Each row is a point on a tangle of strands that fork, close into loops and nearly touch. The rows are in no order.
Points whose rows are less than 56 apart are linked; no others are. Some points are linked to none.
Q_127: 7  3  -29  21  -10  11  1  12  1  -21  10  5  17  19  -9  1  8  2  -1  -11  2  16  -4  -15  -1  -9  2  -14  18  13  -8
Q_204: 8  -17  -4  8  3  3  -5  9  16  -20  -3  -7  -9  7  -1  -11  -11  -14  -8  1  -19  12  4  -11  -6  -4  -8  2  2  10  -3
Q_760: 24  3  20  -17  17  9  2  -13  8  3  -12  -13  -38  -21  5  -16  -16  16  -23  38  -12  -9  3  3  -1  21  -15  3  -3  0  -4
Q_335: 1  -14  -14  23  3  21  4  -7  -11  -14  3  -1  19  10  -5  -10  -4  -22  15  -8  -3  -16  4  -6  12  -19  16  -14  17  -4  -17
Q_123: -14  1  -10  -37  -14  -23  5  -15  -13  -2  12  -9  -22  18  -4  16  2  10  19  23  -12  0  -30  23  4  17  -25  -4  -4  -25  6
Q_676: 3  -29  23  -13  -2  7  -14  17  4  30  -6  -8  -12  -16  31  -8  7  -1  -6  7  -11  -1  4  -7  4  9  -20  20  -9  20  -7
Q_394: 6  3  19  -14  -9  19  13  -29  14  -6  1  -22  -3  -14  -26  -12  -19  2  -4  38  0  -25  10  -20  14  1  -5  -9  -10  -11  -11
Q_910: -9  -16  -3  -10  -10  -6  -8  -6  -4  6  26  -4  9  -2  3  4  15  -8  10  -1  2  -8  -16  -10  15  3  8  0  -15  -13  6
Q_946: -1  6  -7  24  8  -4  9  7  8  -10  -8  8  29  4  -15  16  -6  -11  -1  -36  -2  8  -1  -4  2  -5  17  -3  13  -1  6
Q_47: 9  16  -2  26  -1  29  0  0  19  -14  -12  13  6  1  6  -9  2  16  -19  -24  9  -2  4  -20  -6  -14  22  9  14  17  -9
Q_820: -2  -1  0  -6  9  -11  14  -13  -16  7  16  -18  24  1  -17  12  -2  -28  30  3  4  3  13  -8  -6  2  3  -28  3  -11  17
Q_100: 10  -3  -6  -6  -3  2  -1  -26  -1  3  17  3  -6  -3  -7  -4  11  4  -6  -1  -5  -16  -8  -17  15  4  11  -10  -8  -7  4
Q_643: -6  3  -20  7  5  -21  2  11  12  -23  14  8  -2  8  -8  18  -15  2  -18  -1  -3  4  -15  0  14  0  5  5  3  3  8
Q_533: 17  -8  -11  0  0  7  -1  0  13  -27  6  -13  -6  -4  -7  -12  -14  -10  -1  3  0  4  5  -18  6  3  -1  -12  4  -6  -14
Q_147: -12  -25  6  -10  -4  -13  -16  25  23  14  -11  10  -14  -15  34  -5  7  23  -1  -9  12  3  19  11  -6  -2  -6  20  -5  18  -12
Q_901: -10  -7  -17  -13  4  -4  7  -18  -7  -17  16  7  -17  23  -15  7  -9  10  0  -1  -16  -10  -22  9  5  -1  -14  -6  -1  -8  13
Q_621: 5  7  15  -1  9  -12  16  -21  15  1  0  2  -40  -6  21  -15  -7  28  -23  18  -4  -11  -13  3  11  11  0  8  5  -3  11
Q_397: -17  11  3  16  -18  -11  6  27  -1  -3  3  10  30  28  3  16  4  -10  2  -26  -3  13  -12  0  -18  -25  6  9  -19  0  -5
Q_964: 32  13  -7  -2  0  21  -4  -17  2  -17  -9  -14  -12  -12  -8  -17  -12  15  -23  12  -13  -3  20  -12  -16  17  -9  -14  -1  6  -6
Q_193: -15  14  9  4  -19  -28  -1  37  3  2  -5  7  10  26  18  8  10  0  -3  -4  -3  9  -8  6  -20  -20  -7  15  -27  0  -3
Q_72: -1  -20  12  -8  -3  9  -13  -7  19  13  0  -9  -30  -24  23  -13  2  8  -9  10  -1  -21  3  -14  13  6  -1  7  -6  -7  -8
Q_356: 2  -15  -4  13  6  0  9  1  -22  6  -3  -10  35  10  -4  -14  6  -27  33  7  19  -10  25  0  4  -4  14  -30  19  -7  -1
Q_409: 6  -5  -2  12  -13  26  -21  8  -3  7  -7  7  23  -11  -11  0  9  13  0  -46  23  5  8  -21  -5  7  10  -6  4  6  -18
Q_873: 2  2  7  -5  0  11  16  -25  7  -11  5  -25  13  -14  -30  -16  -9  -16  10  38  5  -22  16  -10  24  -6  9  -20  0  -13  -4
Q_711: 34  7  37  -18  17  27  -4  -7  5  11  -10  -1  -23  -22  32  -9  1  14  -11  23  -10  -9  18  -13  -16  15  9  18  -5  18  -2
Q_990: 13  17  8  11  23  10  11  -29  -8  -10  -7  9  21  -11  -6  0  1  -6  -1  -23  10  2  4  -24  -5  -2  20  -8  8  -2  9
Q_796: 4  -8  3  11  4  17  8  -21  -9  -5  4  -2  14  -9  -5  -15  -7  -23  5  -4  -13  -20  8  -18  15  -11  13  -10  7  -4  -9
Q_198: -23  5  13  3  4  -16  9  14  1  11  10  -15  7  2  5  34  -3  -22  22  -9  -6  15  -30  2  -14  -20  -3  8  -12  -19  15
Q_580: 2  -3  -14  3  -22  -9  -22  29  0  -3  15  14  17  -2  7  13  3  15  3  -25  17  8  -2  -7  -7  3  10  0  -6  -1  -11
Q_599: -1  6  31  -8  -3  28  20  -32  8  8  3  -20  -8  -26  3  -15  -8  -5  -7  34  -8  -32  3  -31  17  -2  5  4  -7  -14  -14
Q_965: -3  1  10  -24  -3  3  -3  -2  4  21  -8  -20  -33  -13  -4  -19  -7  14  -1  48  1  0  -14  7  21  19  -46  -5  -6  -8  -11
Q_928: -4  8  -27  -34  -12  -28  7  -5  -13  -16  18  3  -23  20  -5  25  -5  14  14  10  -9  12  -19  28  4  19  -16  0  5  -18  17
Q_887: 2  5  7  -34  -9  4  -1  -28  6  7  1  -9  -28  -15  -8  -26  -2  29  -15  46  9  -18  12  0  14  12  -21  -6  -8  -3  -6
Q_279: -2  -8  9  2  4  17  16  -27  -6  -7  11  -15  25  -17  -20  -16  -2  -15  11  20  2  -26  7  -21  25  -9  24  -17  3  -14  2
Q_507: -8  -6  -14  -7  -7  -13  -3  -3  -13  -3  27  12  12  8  1  20  11  4  9  -7  -4  3  -22  4  2  1  5  1  -8  -4  20
Q_833: 8  7  -17  -17  -2  8  12  -18  -20  -25  13  -12  13  26  -54  4  -18  -11  21  34  11  5  9  5  0  7  -3  -35  7  -17  -4
Q_487: -7  -2  3  -3  -7  -36  -11  1  7  18  -1  14  -11  -19  22  2  19  12  -3  -1  12  2  -13  12  8  2  -3  7  -7  -1  10
Q_600: -20  -19  1  -5  -11  -12  -6  -2  -13  18  5  7  -7  -3  23  -13  16  3  2  1  -16  -8  -24  4  15  -14  -16  14  -14  -8  -5
Q_857: 20  11  -4  35  0  18  14  6  -12  -9  -7  15  29  -4  -10  1  1  0  10  -24  36  18  13  -19  3  3  13  -23  37  7  -9
Q_276: -8  -29  18  -13  2  4  -16  26  16  29  -17  9  -18  -21  35  -4  5  11  -4  -4  -7  0  12  6  2  -2  -14  27  0  21  -14
Q_216: 17  1  14  23  6  15  11  -7  -32  8  -23  15  37  -5  -19  -9  15  3  33  -22  38  -2  21  0  11  4  22  -28  36  -5  2
Q_11: 8  10  -11  -14  -9  14  -2  -30  -6  -27  8  -5  -12  6  -20  -23  -7  23  -16  18  3  -13  0  -14  10  12  -1  -12  -1  -8  -5
Q_519: 15  11  18  -7  20  0  13  -27  8  0  -6  -7  -32  -11  8  -13  -19  13  -23  23  -8  -14  -10  -5  -2  15  -6  5  -2  -10  4
Q_307: 6  -6  10  13  7  8  2  -19  7  3  -16  -1  -8  -2  9  -12  4  3  -16  -16  -26  -8  1  -4  -9  -1  7  15  -6  14  10
Q_607: -19  6  -20  -16  4  -6  11  4  -3  -24  20  1  -7  34  -14  31  -13  0  11  -8  -14  1  -26  22  -2  -5  -2  -3  0  -10  14
Q_231: -11  5  -2  -9  6  -17  9  8  3  -1  7  -16  -3  13  0  28  -11  -24  19  -9  -13  19  -19  9  -36  -15  -9  -1  -11  -12  12
Q_377: -7  5  -21  -34  10  13  21  -17  -26  -14  27  -7  21  31  -31  26  -12  -20  31  19  -3  -3  -1  14  5  11  5  -15  11  -19  9
Q_261: 2  11  -9  8  3  -13  1  15  4  -13  -8  -12  0  21  -4  17  -13  -12  5  -14  -19  24  -2  10  -35  -4  -13  -5  -6  1  10
Q_224: -19  -22  13  -8  -4  20  -13  -12  -4  10  0  -19  -15  -5  3  -15  -4  -16  -2  32  -10  -25  -11  -10  16  -4  -20  14  -13  -15  -15
Q_156: -3  8  -9  -31  -8  -23  1  -24  -10  2  9  -7  -31  2  -22  4  -9  9  6  29  -3  -2  -13  15  3  25  -30  -10  -5  -21  3
Q_844: 0  -8  12  2  -3  -14  1  -18  -1  25  -10  -8  -8  -23  6  8  9  -4  1  6  -13  -1  -13  -6  -1  3  -16  12  -7  -1  22
Q_846: 0  -3  -12  0  -4  -4  -12  -1  -2  0  -5  4  2  18  11  -10  17  1  -9  -14  -12  2  -5  4  -15  -6  -17  0  -9  4  0
Q_246: -9  -12  9  3  -11  -10  -11  21  10  1  11  -12  0  -2  19  6  0  -21  1  -2  4  7  -6  -19  -3  1  -10  5  -8  -8  -10
Q_493: 11  -6  -2  1  -8  -11  -2  -5  -10  3  10  -17  13  2  -15  2  1  -18  15  -6  -6  18  16  -13  -21  6  -9  -26  -6  -6  8
Q_327: 4  11  -28  -9  -7  -32  -8  1  0  -13  4  9  -22  -1  3  -2  0  27  -6  6  -1  8  -10  27  -4  11  -8  -8  4  -4  7
Q_750: 8  -4  -11  -16  8  -14  -8  -4  -9  -8  -3  -5  -27  0  -2  -9  -10  2  -21  17  -14  10  6  3  -11  20  -28  -3  -1  1  2
Q_175: -11  -20  -1  9  -7  23  -19  7  4  1  -4  -4  4  -5  16  -2  1  -5  -7  -23  -3  -21  13  -7  -8  -14  4  17  -3  8  -23
Q_238: 2  13  -13  -2  19  -16  -3  -13  0  -7  5  2  -1  -11  -5  12  -6  -11  -13  -15  3  14  -2  -8  -11  10  -6  -2  0  -2  13
Q_116: -1  -18  -9  12  3  10  13  -8  -16  -18  6  -15  26  18  -17  -9  -5  -27  25  13  6  -15  10  -1  14  -9  9  -23  22  -9  -8
Q_491: -14  -12  12  6  8  2  1  -4  4  7  -14  -3  -19  -3  9  -11  4  -8  -15  -1  -32  -11  -14  8  8  -13  -5  23  -5  12  8
Q_540: 15  10  1  -4  8  -8  -10  -3  9  0  -13  12  -22  -13  19  -18  -4  15  -33  -2  -4  4  9  -2  -9  14  -3  5  3  11  -6
Q_542: -8  0  -3  -17  -10  0  0  -27  -6  -8  14  -17  5  2  -22  0  -3  -9  -4  30  -8  -16  -6  -5  5  9  -19  -11  -9  -19  -2
Q_520: -1  2  -10  -12  12  -2  22  -12  -22  3  15  -7  34  4  -28  11  5  -21  37  14  10  4  19  1  10  10  27  -28  15  -10  23
Q_389: 22  21  25  -2  7  31  -5  -12  10  8  -4  3  -15  -9  29  -12  -5  19  -17  -8  5  -17  27  -26  -22  14  21  10  -5  -3  -19
Q_651: 12  19  5  -11  9  0  -4  -20  5  19  -5  -28  -20  -42  -11  -4  -11  -1  -14  39  -7  -6  1  -20  4  18  -22  -1  -10  -10  5
Q_437: 15  10  -21  -4  -3  7  5  -7  -7  -12  10  -18  26  -5  -34  -14  -8  -9  10  13  0  2  20  -4  -7  8  -7  -41  1  -11  -10
Q_983: -11  -4  -1  18  -16  1  -19  -4  -6  0  1  15  6  -1  2  6  17  -4  0  -31  3  -6  -4  -8  12  -17  21  16  -7  8  5
Q_488: -16  -14  -2  6  2  -28  12  3  15  13  -14  0  -16  -3  33  -8  11  15  3  15  6  5  -2  51  13  0  -10  3  8  6  0
Q_619: 15  3  -22  30  -5  24  6  6  -4  -11  5  -1  22  2  -12  1  9  -9  5  -15  26  6  8  -20  4  -5  19  -19  30  9  -12
Q_811: 5  -11  -8  4  -9  28  -19  2  3  0  0  -8  13  -7  5  -7  9  1  1  -29  8  -4  18  -23  -14  2  6  0  -2  9  -19
Q_504: 8  4  -18  -4  8  3  21  10  -28  -20  20  -16  23  44  -9  21  1  -24  37  12  8  10  -5  21  -11  3  15  -23  15  -21  4
Q_975: -13  19  -17  22  -22  0  -13  24  15  -2  -6  27  16  10  -10  8  13  23  -19  -16  6  -9  6  -1  5  -18  8  8  -2  19  -5
Q_729: -4  -12  23  23  -12  10  -8  20  8  -7  -17  16  17  -2  -15  3  -9  -4  6  -49  17  17  11  -16  2  -20  7  7  -2  14  -6
Q_592: 8  5  -26  12  0  9  5  -2  -21  -8  23  6  30  16  -18  22  13  -14  17  -10  16  10  0  2  -6  3  14  -23  14  -1  7
Q_112: -17  1  -6  -11  -13  -28  -6  4  -14  8  21  5  1  6  16  25  21  2  14  0  -2  8  -29  9  4  -10  0  15  -10  -9  21
Q_982: -2  -6  -8  -15  -3  -17  -22  27  15  6  2  9  -13  -6  31  -2  -2  11  -5  1  6  3  6  6  -11  -3  -15  4  -13  0  -19
Q_605: 2  -18  18  -5  -1  -14  -11  16  -1  23  -1  -1  -8  -5  22  -1  8  -2  -7  0  -18  12  -2  4  -17  4  -28  11  -16  11  0
Q_526: 11  16  -24  -12  0  -4  2  -14  -14  -25  14  -19  8  1  -37  -4  -18  -12  9  19  6  8  13  -1  -2  15  -1  -30  2  -15  0
Q_646: -8  -18  13  -2  14  3  4  23  19  22  -24  -3  -33  -5  29  -12  10  8  0  36  -2  4  -3  45  16  -4  -21  25  5  26  -6
Q_481: 33  11  31  -13  18  11  -5  -11  8  16  -18  -1  -10  -29  18  -7  -6  -4  -19  15  -11  2  14  -20  -6  17  -3  12  -4  8  -2
Q_953: 15  13  17  25  9  20  8  -11  2  -12  -16  10  13  -8  -1  -8  -9  -1  -5  -33  21  3  10  -25  -6  -5  25  -2  13  7  -2
Q_631: 27  0  36  -6  2  28  -12  -2  1  4  -23  7  2  -21  4  -5  -7  1  -8  -33  14  12  30  -32  -4  13  10  15  1  12  -16
Q_203: 7  -16  3  -14  7  -9  -3  16  10  9  -10  -4  -28  -8  24  -13  -12  14  -13  23  -8  -2  1  24  7  15  -29  5  1  3  -14
Q_408: -22  10  -9  19  -28  -11  -14  39  20  10  -8  21  7  21  -6  -4  16  24  -8  -17  2  -3  10  10  -12  -21  7  9  -18  12  -4
Q_513: 5  -13  13  -33  2  -1  -7  -11  9  7  -10  -11  -46  -19  3  -28  -5  24  -6  51  18  -4  8  14  18  21  -28  -3  0  -5  -15
Q_101: -3  -7  -4  7  -10  -6  5  12  -10  -15  25  -7  22  26  7  15  0  -29  14  4  -5  0  -15  -2  4  -16  4  -2  -5  -14  -5
Q_825: -2  4  3  26  14  7  14  -16  -30  -5  -13  16  32  -3  -5  -3  7  -24  21  -21  16  -3  5  -2  15  -14  34  -1  28  -4  7
Q_168: 9  4  -18  -8  18  12  28  -19  -20  -9  18  -12  24  8  -40  5  -1  -12  24  26  13  -10  19  9  10  14  27  -31  25  -7  18
Q_696: -19  -23  7  3  -4  15  -16  -14  -15  2  6  -15  -5  -4  9  -15  7  -29  3  8  -9  -18  -1  -8  11  -12  -5  7  -15  -3  -14
Q_298: -11  -12  -3  -3  -2  -36  2  2  6  22  4  1  -17  -5  24  -1  15  13  9  14  3  -1  -14  30  2  7  -20  -5  -3  -9  6
Q_35: -3  -14  -10  -13  -12  -2  -10  -6  4  -12  3  1  -17  19  5  -22  -4  17  -6  13  -4  -11  -7  5  10  11  -21  -6  -4  -8  -18
Q_799: -4  8  -7  -1  7  8  28  16  -35  -3  18  -8  31  45  1  19  8  -24  47  -7  5  4  -3  28  -10  -6  37  -14  16  -15  11
Q_343: 6  -14  22  -4  2  -12  -11  14  0  17  -10  9  9  -14  12  11  -5  -8  2  -19  -5  23  1  -2  -22  1  -20  12  -14  6  9
Q_515: -10  -2  10  4  8  -11  2  1  -8  17  6  -21  7  -14  4  22  3  -28  17  9  6  15  -18  -6  -14  -1  -22  -1  -12  -18  11
Q_248: 20  13  11  4  8  17  -5  -16  10  -2  0  -3  -1  -19  6  -13  -8  5  -10  -10  4  -14  19  -24  -9  14  22  -5  0  -10  -8
Q_392: 5  13  -12  1  29  -2  12  -24  -4  -13  7  -3  11  -2  -15  10  -4  -11  2  -13  4  11  4  -10  -3  9  8  -16  13  -6  14
Q_263: -21  15  -15  19  -10  0  6  22  -4  2  12  23  24  24  -29  20  14  9  -4  -32  0  4  -15  12  1  -10  25  9  -2  12  18
Q_67: 13  7  19  34  0  28  11  0  -18  4  -20  16  29  -5  -11  -8  1  4  18  -34  38  6  15  -10  9  -4  24  -19  34  1  -13
Q_968: 16  -11  11  -20  17  9  -7  -2  -2  -2  -9  -18  -25  -14  -6  -10  -15  -2  -17  33  -14  5  4  -3  -7  23  -28  5  -4  5  -2
Q_856: 0  -10  22  -2  14  -4  10  19  27  22  -28  -1  -29  -20  37  -15  10  12  -4  32  9  11  13  36  15  10  0  20  14  37  -7
Q_950: -9  -13  27  23  -9  -1  -3  6  -11  -3  -16  15  23  -8  -17  8  -10  -14  20  -41  9  15  0  0  3  -30  6  14  -5  4  7
Q_57: -12  4  2  6  -13  -9  13  16  -20  -4  19  7  34  28  10  19  8  -25  20  -14  -2  8  -15  -1  -5  -17  13  6  -9  -12  -4
Q_25: -17  22  -24  18  -2  -7  8  22  15  -8  -4  16  16  27  -19  21  -8  6  -11  -16  -17  10  -6  9  -20  -15  -6  0  1  9  5
Q_940: 0  13  -25  -21  -13  -35  -1  8  -12  -8  16  14  -15  20  11  13  5  17  5  9  0  7  -16  32  -4  2  -4  -5  0  -8  10
Q_106: -9  15  -17  10  3  -20  -5  20  15  -5  -10  7  -5  19  -4  14  -13  1  -14  -8  -17  16  -1  13  -21  -7  -14  5  -5  8  9
Q_379: 0  8  -8  -24  -2  -23  -1  14  -10  -3  26  -12  -3  1  2  24  0  -8  11  13  -6  13  -31  4  -6  7  -10  -7  -18  -28  2
Q_536: -25  -6  11  7  -14  -13  -14  38  22  16  -17  16  2  3  4  -5  7  9  -12  -17  1  -3  12  10  -7  -16  2  25  -22  20  -3
Q_18: 9  11  -19  20  -6  23  7  5  -30  2  19  15  36  16  -29  28  20  -11  18  -28  16  14  -11  9  0  -4  21  -9  19  3  6
Q_5: 14  -8  5  11  1  2  6  -13  -6  7  -8  -15  27  -11  -8  -11  2  -23  16  4  14  -5  37  -16  -2  0  9  -26  12  -6  -2
Q_235: 5  -9  -16  -4  -19  3  -9  7  5  -20  13  -3  -5  18  -4  -5  -1  -2  0  1  -5  -8  -8  -5  15  6  -5  -8  -4  -10  -18
Q_267: -13  8  -26  -26  11  7  13  -12  -17  -15  28  3  11  32  -19  27  -5  -14  10  -1  -11  6  -15  7  0  13  4  -7  10  -12  14
Q_288: 22  -10  7  6  0  3  0  -10  0  9  -7  -15  14  -9  -8  -3  -2  -29  6  1  -14  7  27  -18  -6  9  -8  -10  1  -3  -1
Q_866: 31  -1  41  -16  16  21  -9  -9  2  12  -19  5  -3  -31  10  -6  -4  -8  -17  -11  0  8  23  -24  -14  7  1  15  -5  21  -1
Q_817: 12  15  -34  -18  -3  -18  -12  -3  -15  -25  19  0  -20  -8  -17  1  -13  17  -1  9  -1  7  -2  10  -2  16  -7  -16  2  -12  3
Q_480: -17  -5  10  4  11  -12  -2  12  22  26  -23  -1  -29  -2  22  -10  12  8  -11  19  1  0  -12  20  23  -7  -15  26  -4  17  5
Q_680: -13  -17  8  -6  2  0  -2  -16  -4  16  -6  1  -20  -6  12  -25  11  5  -1  9  -25  -19  -17  6  21  -11  -11  14  -7  -1  0
Q_861: -18  16  -7  31  -1  7  12  14  0  -3  -4  13  34  21  -30  18  0  -10  8  -36  6  11  -9  10  -3  -12  20  0  13  10  10
Q_86: 10  1  -19  5  -16  -2  -16  11  -11  -10  17  7  7  -10  -5  4  3  14  -5  -16  16  12  0  -17  -8  16  8  -16  -2  1  -5
Q_232: -31  -9  -10  15  0  -7  4  3  -5  -15  7  5  3  15  -9  8  -2  -16  3  -8  -21  -8  -22  6  11  -28  11  18  -7  2  7
Q_172: -1  -5  -16  -17  0  16  13  -16  -30  -28  14  -11  18  37  -44  12  -13  -17  29  20  7  -5  -5  12  2  2  0  -22  11  -18  3
Q_211: -15  -5  15  12  4  0  -11  18  19  6  -17  18  -6  -13  10  -2  -1  11  -20  -22  4  -4  10  -6  1  -15  10  27  -10  22  2
Q_700: 0  -6  3  -11  -10  -4  -15  10  9  8  5  -25  -18  -13  14  0  1  -14  -7  24  3  8  -5  -17  4  13  -23  5  -8  -9  -11
Q_508: -5  14  -10  17  -5  -9  -6  10  1  6  -13  22  10  3  -13  6  2  27  -14  -35  2  14  0  12  -22  3  -5  4  1  14  12
Q_814: 16  18  7  -3  1  25  4  -31  11  -9  9  -9  -3  -8  2  -16  -8  4  -9  8  4  -29  11  -22  -4  2  19  -11  -5  -12  -15
Q_788: -3  -10  2  21  4  0  5  6  -24  1  -5  13  32  11  -3  -2  4  -28  32  -19  24  1  13  0  8  -18  21  -15  25  -5  0
Q_877: 5  -22  4  -10  -3  4  -10  6  8  -11  -10  3  -24  14  9  -21  -16  15  -12  14  -11  -14  -8  24  1  8  -25  6  -2  -2  -20
Q_442: 2  11  7  -13  2  3  4  -17  10  27  -3  -23  -19  -25  -7  -4  2  5  -11  43  -4  -8  -15  -10  18  10  -34  -6  -4  -13  5
Q_695: 9  9  14  19  -1  1  -9  -5  2  2  -20  17  8  -11  -4  3  -2  16  -16  -45  7  9  0  -3  -11  11  2  7  -1  8  6
Q_375: -4  -4  -7  -12  -4  -29  -5  16  9  -16  -4  -6  -33  13  3  2  -10  10  4  21  -10  14  -21  19  -7  -4  -28  7  -6  -7  -4
Q_473: 3  4  2  25  -19  25  -2  9  -28  3  8  23  43  10  -31  19  12  -4  15  -40  30  15  -13  5  9  -6  14  -3  15  3  -10
Q_159: 3  -1  -2  25  -16  23  -11  21  -10  -2  1  18  33  -6  -13  11  10  5  10  -45  20  6  -8  -11  10  -9  19  -2  12  8  -15
Q_790: -9  7  -13  8  0  -30  -3  25  15  12  -22  19  -9  6  10  -13  7  33  -13  -4  4  16  17  36  -15  3  -4  -1  -1  25  4
Q_334: 19  6  -26  7  -12  8  3  -10  -20  -7  21  8  17  -2  -23  13  9  5  2  -13  8  11  2  -12  -4  14  13  -27  7  1  7
Q_596: -10  -14  18  -2  6  -1  3  22  31  27  -29  7  -27  -14  42  -14  10  17  -2  12  12  -7  29  29  16  0  12  27  10  31  -17
Q_741: 7  0  36  -9  15  19  3  2  12  21  -23  5  -26  -13  52  -15  12  16  -13  14  -5  -17  11  13  5  7  13  33  5  23  -10
Q_807: 2  -14  5  1  4  -22  2  30  19  16  -20  13  -19  -2  24  -12  -7  26  -21  7  2  3  21  41  -6  10  -9  6  0  26  2
Q_665: -22  1  3  1  -5  -29  3  24  19  9  -12  8  -14  6  24  -4  9  7  0  14  -7  9  -14  16  11  -15  -18  18  -14  10  6
Q_784: 6  -6  2  -3  12  -10  -1  10  21  8  -16  10  -23  -14  33  -17  -9  24  -24  11  -6  -2  7  19  2  9  -12  11  4  13  -4
Q_190: -1  7  -3  8  0  -5  -12  23  9  9  -26  17  5  2  -2  -5  5  27  -24  -24  -5  19  10  24  -22  6  -3  10  -6  26  10
Q_217: 4  4  0  -27  -9  -12  -3  -25  -1  0  1  -10  -33  -8  -26  -19  -8  24  -11  31  1  -6  8  7  6  18  -20  -15  -9  -13  -5
Q_403: 5  7  -17  24  -8  11  -1  14  14  -15  -3  12  7  8  -4  0  5  16  -13  -15  -1  2  -5  -9  -3  -15  1  1  10  21  -8
Q_756: 5  -2  -6  11  -4  2  -4  -17  -5  0  8  15  5  2  -1  0  17  7  -10  -25  -4  -7  -10  -13  11  -6  22  2  2  7  12
Q_986: -23  20  -22  -4  -10  -17  7  24  2  1  19  25  14  36  -18  39  5  16  8  -22  -13  9  -12  19  -5  -10  18  7  -3  10  25
Q_658: 2  6  -26  1  3  13  7  8  -28  -21  28  -8  24  33  -13  21  6  -13  23  2  9  14  -11  10  -18  -7  10  -18  9  -3  6
Q_933: -9  -3  2  5  5  -14  3  -9  17  -9  -2  10  -31  1  16  -1  -5  15  -24  15  1  -20  -15  3  25  -7  1  17  5  3  11
Q_786: 21  -8  32  -11  22  17  1  -5  7  13  -20  -3  -28  -16  36  -15  5  17  -14  28  -13  -17  3  12  1  17  -3  21  1  29  2
Q_654: -25  -4  0  10  3  -9  0  0  7  -4  -12  0  -10  3  -1  0  5  -4  -4  -10  -21  -2  -16  7  2  -28  3  29  -7  11  19
Q_88: 5  13  1  15  18  14  11  -26  -18  -7  -1  -1  30  -2  -12  -6  13  -14  16  -13  21  -3  10  -10  9  -4  33  -16  17  -7  8
Q_727: -2  -9  12  8  -10  8  -19  25  18  2  -17  22  -1  -10  -6  2  -3  10  -7  -38  19  10  20  -13  -6  -13  5  17  -7  20  -7
Q_131: 8  10  -5  -4  11  -8  -8  -10  -3  -1  0  4  -10  -16  7  -2  -4  3  -23  -1  3  3  4  -11  -10  13  -10  0  1  -2  4
Q_136: -20  15  -30  -3  -4  -8  11  21  3  -13  17  17  10  41  -17  27  -4  9  1  -11  -13  6  -22  22  -10  -18  1  -5  1  2  9
Q_563: 6  -3  24  7  3  13  -3  3  19  14  -14  15  -16  -14  26  -11  2  14  -19  -23  2  -10  16  -16  -1  -5  11  27  -2  21  -4
Q_207: 3  -7  35  -14  11  36  5  -12  7  31  -1  -11  -27  -24  25  -20  -1  9  -20  34  -10  -27  13  -15  11  8  -6  18  -8  8  -11
Q_70: -7  6  14  -2  13  5  8  -25  -2  37  -7  -15  -19  -26  3  -4  10  1  -4  20  -10  -6  -19  -13  11  7  -22  10  -7  0  17
Q_721: -17  -18  -2  11  -5  16  -13  6  -8  -8  14  -8  6  6  3  -10  0  -24  -1  -15  -3  -13  -8  -1  1  -13  1  6  -11  -6  -22
Q_891: -17  10  9  -6  -19  -36  5  32  10  8  2  3  -8  14  26  5  14  5  0  11  0  12  -22  12  -5  -13  -7  15  -21  -9  3
Q_744: 19  14  6  -16  -4  19  -5  -32  10  -16  2  -2  -21  -4  1  -18  -5  19  -17  24  3  -23  5  -16  5  8  7  -12  -5  -15  -11
Q_719: -9  7  -17  3  7  -16  -2  5  18  -9  -17  8  -13  16  -7  5  -5  19  -22  -6  -20  2  -2  28  -14  -1  -4  4  -2  11  12
Q_748: 5  -11  8  23  9  -2  -4  5  6  -2  -7  -2  22  -9  0  4  -12  -23  4  -26  7  3  5  -4  -5  -2  9  -2  2  -4  -1
Q_797: 5  1  23  -6  4  16  0  -1  20  12  -16  16  -26  -6  42  -26  6  27  -20  -8  -5  -12  23  -5  6  6  19  28  2  20  -15
Q_922: -3  6  -18  -1  -14  -23  -23  31  11  0  2  12  -3  -1  13  3  4  23  -8  -15  16  9  1  7  -9  2  1  2  -7  5  -9
Q_505: -1  14  -12  -22  3  -19  9  9  -13  -15  24  -12  11  7  -10  25  -4  -30  16  11  -1  20  -16  -1  -4  8  5  -10  -2  -24  7
Q_501: 0  7  -7  8  3  -4  1  -9  17  -25  4  11  -8  5  1  6  -10  1  -15  9  -1  -11  -14  -8  18  -5  11  13  5  -4  6
Q_319: -39  -1  -5  4  -4  -21  4  9  11  10  -13  11  -6  15  -4  10  9  8  1  -7  -25  2  -7  24  -8  -26  -6  24  -14  16  24
Q_289: 8  9  35  -9  -1  35  7  -20  13  27  1  -21  -12  -29  17  -13  -10  -3  -11  29  -5  -26  19  -38  5  -2  8  15  -7  -2  -14
Q_847: 6  12  -22  -17  1  -15  1  7  -22  -24  23  -21  8  7  -21  15  -16  -24  21  22  9  15  -2  6  -9  8  1  -28  -3  -26  -2
Q_823: -9  -5  6  -1  -7  -29  -7  -5  0  18  -3  7  -1  -18  12  20  14  2  10  -11  -4  11  -19  1  2  -8  -9  17  -7  -6  21
Q_783: -10  -11  -15  2  9  6  5  -16  -9  -21  6  -3  1  13  -18  5  -9  -12  10  0  -15  -10  -18  -1  14  -14  8  -3  2  -10  7
Q_831: -10  9  -4  19  -3  0  23  20  -32  -6  14  3  38  38  0  14  6  -29  37  -10  1  6  -7  12  -8  -21  22  -8  15  -9  -1
Q_349: 7  -2  16  -2  11  13  -4  -13  13  3  -7  -13  4  -31  -2  -7  2  -11  -1  -13  5  -3  7  -30  1  2  13  0  -9  -6  1
Q_369: 3  -16  27  13  12  14  -2  -3  10  6  -15  -5  4  -19  8  -4  -9  -21  4  -22  10  0  17  -23  4  -3  12  12  3  -1  -8
Q_199: -4  5  3  -9  5  -10  -7  -4  -4  10  3  -25  2  -22  -1  6  1  -24  1  23  4  10  -1  -14  -7  10  -23  -5  -13  -13  5
Q_378: 26  16  -15  -2  0  16  4  -22  0  -9  -5  -16  8  -12  -22  -15  -12  0  -8  12  -9  4  24  -14  -14  9  -5  -30  6  2  -5

A fork is a point with three links, a tip a point with one. Leave the first point through the second and follow the links. Name the first fork or tip that comes.
Q_343; Q_605 => Q_592
Q_817; Q_327 => Q_442
Q_592; Q_334 => Q_343
Q_599; Q_394 => Q_356
Q_246; Q_700 => Q_106

A piece is two or more points that can be reached from each other along the links. Count, over all rows, the pieces, the separate loops (a circle has one, a figure eight two, a Y none), the forks (points with three links) and the tips (points with one).
pieces => 4
loops => 0
forks => 17
tips => 25
